A landscape with many valleys, sampled at points; each row gives a point and its height.
From any point a ball takes the steepest step (drop divided by distance) to one of its 6 nearest points. It stops when none of these is lower. Distance is the straight distance between rows; heights are no part of it.
Q405 (h 252): [128  82  96 147 129 139  54 104 110 112 136 147 118  99 120  94 117 121
  88 136 114 145]
Q118 (h 552): [105 155 154 130 173 127 119 142 128 113 187 115 110 141  94 106 135 137
 114 130 118 130]
Q866 (h 345): [116 101  93 144  85 142  40  98 114 159  83 169 197 115 180 126 113  74
  90 178 145 134]
Q980 (h 22): [133 112 117 152 199 119  77 116  66  95 189 140 119  88  90  90 122 119
  95 142  94 146]
Q221 (h 143): [119 117 130 153 178 137  90 126  96 106 172 130 104 128  93 110 119 127
  94 138 110 137]
Q575 (h 432): [120 145 147 138 168 140 117 135 118 107 162 114 120 149 107 121 126 138
 106 130 127 125]
Q566 (h 889): [141 103 105 123  88 136 107 117 111 160  53 160 164 116 170 137 119  83
 159 133 160 129]
Q63 (h 589): [130 133 136  98  72 132 145 136 185 178  26 126 123 153 148 165 103 107
 176 116 188 120]
Q623 (h 141): [145 122 129 131 106 151  90 118 125 107 118 122 128 122 157 123 125 134
 101 120 128 125]
Q235 (h 352): [133  87  67 155  84 146  26  90 124 175  71 174 212 130 206 119  91  74
  74 172 144 136]
Q211 (h 313): [128 144 150  96  72 124 182 158 200 173  36 120 127 168 143 196 103 137
 176 106 162 110]
Q808 (h 306): [119  66  75 152 103 122  18  84 105 157 140 162 152  90 140  96 114  98
  87 154 139 161]
Q246 (h 488): [143 114 127 107  76 131 128 125 162 171  28 142 132 135 146 148 103  94
 167 119 176 127]
Q459 (h 624): [106 148 153 131 181 129 130 134 123 115 215 105 105 137  85 102 138 135
 114 127 121 141]
Q675 (h 54): [138 110 112 116  83 139  96 122 109 149  69 153 161 101 167 132 123  93
 137 125 150 117]
Q601 (h 202): [143 137 131 133 132 119 186 137 137 117 122 106 126 146 129 139 138 143
 156 117 133 118]
Q928 (h 115): [106 176 164 109 159 114 189 154 138 120 173  97 128 154 109 129 162 158
 157 128 106 113]
Q411 (h 208): [134 109 121 128 104 141  65 116 121 126 124 137 125 103 149 119 119 118
  93 128 133 134]
Q252 (h 426): [128 101  96 134  79 149  58 100 114 165  70 171 187 116 184 129 120  85
 103 168 151 133]
Q386 (h 234): [129  91 110 135 110 139  51 102 114 119 126 147 122  99 138 107 124 121
  90 132 130 142]
Q975 (h 139): [130 110 115 124  78 140  69 109 115 151  80 161 173 102 173 127 130  93
 121 148 150 139]
Q922 (h 444): [129 142 145  96  72 127 170 163 196 173  31 116 124 160 136 185 105 129
 170 104 174 113]
Q367 (h 353): [147 111 118 110  88 126 116 127 116 145  72 136 151 108 159 139 122 100
 147 113 155 126]
Q120 (h 501): [132 123 138 107  86 125 149 138 174 162  44 122 112 144 137 162 104 106
 168 106 175 123]
Q562 (h 292): [115  59  84 157 109 125  23  85  99 149 146 159 146  92 133  91 112 105
  89 149 126 158]
Q73 (h 299): [130  72  81 158 146 129  41  94  84 117 154 156 129  87 124  91 119 124
  90 139 100 144]
Q344 (h 57): [131 155 154  91  64 116 206 172 197 153  45 123 126 169 137 208 117 152
 179 105 158 102]
Q855 (h 186): [ 99 179 164 102 167 128 177 149 153 106 203  98 116 144  99 115 157 166
 135 118  98 116]
Q393 (h 160): [146 150 130 140 123 131 159 128 128 112 125 107 126 142 139 140 132 142
 139 117 129 111]
Q163 (h 89): [134 168 144 138 145 128 173 144 129 115 140 104 128 145 129 138 145 147
 137 121 124 113]
Q353 (h 343): [126 108 124 151 159 142  84 115 106 103 153 138 108 124 102 106 118 131
  91 132 108 141]
Q297 (h 515): [149 106 113 116  81 132 122 125 136 159  48 143 150 123 145 143 113  98
 170 123 170 130]
Q555 (h 258): [125 115 124 150 139 148  78 125 115  98 141 131 112 130 123 118 117 127
  95 127 117 132]
Q224 (h 265): [130 106 121 119  85 147  59 110 126 130 110 146 143 101 157 125 127 113
  98 138 135 130]
Q337 (h 219): [103 187 164  92 155 124 202 155 145 107 200 100 116 137 102 123 172 172
 149 108  86 116]
Q202 (h 207): [133 153 144 140 144 133 137 141 131 111 138 115 123 144 131 130 136 146
 114 124 117 116]
Q301 (h 329): [140 123 133 118  91 114 168 131 156 149  69 117 110 132 136 166 107 108
 163 100 158 122]
Q290 (h 380): [141 129 130 134 114 116 200 137 141 133 111 110 112 142 128 155 119 131
 162 108 150 118]
Q169 (h 561): [126 113 101 156 199 109  49 100  62  83 197 148 142  70 123  81 129 115
  58 151  69 144]
Q192 (h 257): [104 176 166  80 148 122 232 158 146 109 181 103 118 142  96 128 166 179
 173 107  92 116]
Q121 (h 399): [ 96 168 160 110 168 132 151 152 135 114 223 107 105 142  89 108 147 152
 115 122 112 129]
Q955 (h 425): [138 144 149 106  80 117 207 152 203 150  74 121 104 159 129 188 108 142
 162 115 157 112]
Q652 (h 99): [150 135 129 132 117 133 137 131 128 113 117 112 125 120 148 142 127 134
 121 110 128 111]
Q200 (h 130): [131 130 129 145 145 142 101 122 124  95 142 121 117 137 122 123 127 135
  96 131 118 133]
Q625 (h 145): [146 119 119 120  92 134 106 128 121 129  99 123 141 104 165 131 126 122
 127 112 142 127]
Q532 (h 275): [122  69  87 158 126 134  38  94  93 129 138 155 124  91 127  93 123 119
  96 142 111 150]
Q914 (h 394): [118 128 139 151 180 136 104 128 103 108 182 123 103 129  96 107 123 127
 100 141 113 140]
Q581 (h 523): [141  97  80 141  79 147  61 101 117 166  55 177 199 126 194 131 112  87
 112 165 149 136]
Q583 (h 303): [134 103 116 150 181 125  82 115  77 107 169 143 116 104  94 100 113 122
  90 142  98 140]
Q311 (h 32): [151 123 122 126 103 134 125 127 118 120 101 122 127 120 162 140 117 127
 131 109 143 111]
Q871 (h 90): [137 141 148  94  77 122 192 157 207 161  59 118 112 157 138 191 104 131
 170 106 164 111]
Q195 (h 661): [138 144 142 122 109 120 231 133 194 138 102 113  92 166 116 161 128 158
 169 121 152 123]
Q704 (h 119): [103 166 169  66 151 110 252 161 156 107 169 114 109 150  83 126 173 178
 188 115  97 123]
Q24 (h 342): [107 187 154  69 150 121 251 160 150  86 193 105 103 134  82 133 169 183
 177 104  85 121]
Q548 (h 173): [ 99 180 164 105 167 129 170 157 139 116 194 102 118 146 103 123 165 156
 124 121 110 126]
Q327 (h 232): [148 120 120 118  98 116 172 131 151 144  93 114 116 130 135 160 106 110
 163  94 146 116]
Q381 (h 259): [112 163 158  87 149 114 249 158 155 131 157 104 106 159  91 130 163 164
 196 116 113 119]
Q31 (h 161): [143 139 130 145 136 144 130 132 124 109 122 116 120 138 141 132 129 146
 107 117 126 118]
Q456 (h 156): [117 175 155 106 147 113 214 147 139 132 162 105 126 153 109 119 166 164
 165 126 107 109]
Q851 (h 791): [133 106  93 134  83 142  81 107 106 164  59 167 193 122 184 129 128  91
 130 157 152 129]
Q905 (h 367): [142 112 120 116  91 122 137 129 132 156  64 131 131 113 143 149 109  98
 165 104 162 119]
Q986 (h 262): [127 123 117 155 199 108  77 107  57  95 204 146 127  83 105  89 126 115
  93 147  85 149]
Q499 (h 554): [127 125 137 101  82 114 175 146 186 156  60 118 111 154 122 177  98 123
 157  94 164 118]
Q734 (h 228): [141 128 125 142 130 149 105 129 119 103 131 120 112 128 137 122 124 132
  97 122 125 127]
Q653 (h 238): [136 139 137 144 142 145 119 133 121 101 138 115 121 133 133 128 128 138
 101 124 124 125]
Q342 (h 443): [124 107 100 129  85 140  51 108 117 158  82 164 186 106 176 123 131  88
 106 157 152 137]
Q416 (h 261): [122  65  94 149 101 130  40  96 110 139 133 156 145  99 139  96 119 105
  89 144 133 150]
Q911 (h 679): [140 137 143 121 101 113 210 144 189 140  97 113  95 158 119 175 112 150
 167 113 150 119]
Q813 (h 555): [128  96  98 160 190 119  48 103  62  98 166 153 138  77 116  89 131 110
  78 149  75 139]
Q861 (h 142): [132 160 142 147 149 115 190 143 131 122 135 103 127 156 121 133 146 149
 154 122 119 107]
Q151 (h 137): [123 166 154 132 152 117 172 142 132 118 149 102 131 148 122 132 151 147
 140 126 111 111]
Q557 (h 260): [122  84 105 132  92 146  35 105 123 145 128 156 150  98 153 112 122 107
  90 154 142 149]
Q330 (h 357): [139 117 119 109  88 140  86 119 114 133  93 142 147 102 170 134 136 104
 121 124 143 129]
Q785 (h 290): [123 152 158 120 140 113 231 148 151 136 122 106 108 161 101 133 158 165
 189 125 126 117]
Q219 (h 138): [152 119 121 130 100 124 164 140 132 128  96 116 118 125 142 158 119 114
 152 102 145 116]
Q448 (h 320): [119  87  88 145  97 140  22  89 121 162  98 162 193 115 162 118 105  77
  89 171 153 149]
Q22 (h 371): [129 107 104 156 199 114  62 109  59  91 169 150 124  89 108  89 126 116
  84 148  83 142]
Q494 (h 361): [119 155 153 100 139 113 249 154 175 141 127 112  96 170  92 126 160 165
 190 130 126 123]
Q467 (h 368): [119 136 130 140 201 120 103 127  75 109 209 129 111 111  88  90 124 122
 111 137 109 141]
Q865 (h 203): [136 104 115 143 118 157  73 119 119 106 130 135 117 121 131 118 119 132
  90 128 124 130]
Q651 (h 61): [154 134 135 122 112 136 115 130 121 108 116 118 128 122 153 135 128 135
 115 105 126 118]
Q25 (h 362): [126 108 115 150 173 140  84 118  86 107 167 144 114 115  92 100 119 122
  98 137 104 152]
Q591 (h 285): [129 132 128 148 201 103  90 116  58 104 223 136 123  91  96  84 127 123
  97 139  92 149]
Q572 (h 253): [116 162 156 136 168 134 142 143 126 112 158 101 127 150 120 125 145 150
 120 128 124 118]
Q33 (h 294): [128 147 147 127 134 109 224 141 147 135 129 101 111 158 111 146 147 155
 177 128 126 113]
Q449 (h 293): [142 135 137 138 135 111 203 136 132 126 118 106 111 150 128 147 136 142
 159 115 139 113]
Q341 (h 200): [126 164 157 121 145 118 220 139 138 133 146 105 120 162 120 139 152 162
 173 124 109 112]
Q739 (h 467): [137 154 149 111  79 119 229 153 213 142  92 111  94 168 122 182 121 156
 167 121 153 122]
Q335 (h 69): [103 181 157 107 164 117 180 151 145 117 182  96 132 150 107 126 162 157
 139 123 107 113]
Q158 (h 419): [128 142 116 159 207 114  55 101  55  81 220 150 136  71 118  72 135 110
  70 146  79 147]
Q959 (h 500): [113 135 144 139 189 120 122 131  90 119 222 120 107 123  84  90 127 130
 118 131 111 147]
Q516 (h 440): [147 122 137 115  97 112 188 144 166 138  84 117 109 137 123 169 108 119
 162  99 163 120]
Q124 (h 447): [125 132 132 153 169 146  99 125 118 107 162 120 101 137  99 108 113 131
  91 135 121 141]
Q385 (h 363): [129  76  76 158 158 121  42  95  69 119 152 147 139  87 122  94 125 124
  92 144  92 146]
Q332 (h 297): [113  78  86 147  90 136  27  89 112 167 120 167 173 100 154 113 102  86
  85 167 140 156]
Q98 (h 125): [107 173 153 119 166 124 170 155 136 119 173 108 131 152 113 128 161 154
 136 122 110 116]
Q451 (h 414): [118 151 162 120 126 112 240 152 182 137 124 108  91 176 102 141 153 171
 193 131 128 119]

For each start below, name the point where the ball stops.
Q808 => Q311
Q235 => Q311
Q866 => Q311
Q562 => Q311

Call two points neighbours if one is among the 6 nearest of the other. Go from one point of each pair to the other, from neighbour to neighbour, staying as low as possible. Name the highest point that can't be avoided.
Q704, Q311 => Q393
Q163, Q335 => Q151
Q163, Q704 => Q456
Q221, Q980 => Q583
Q311, Q675 => Q625
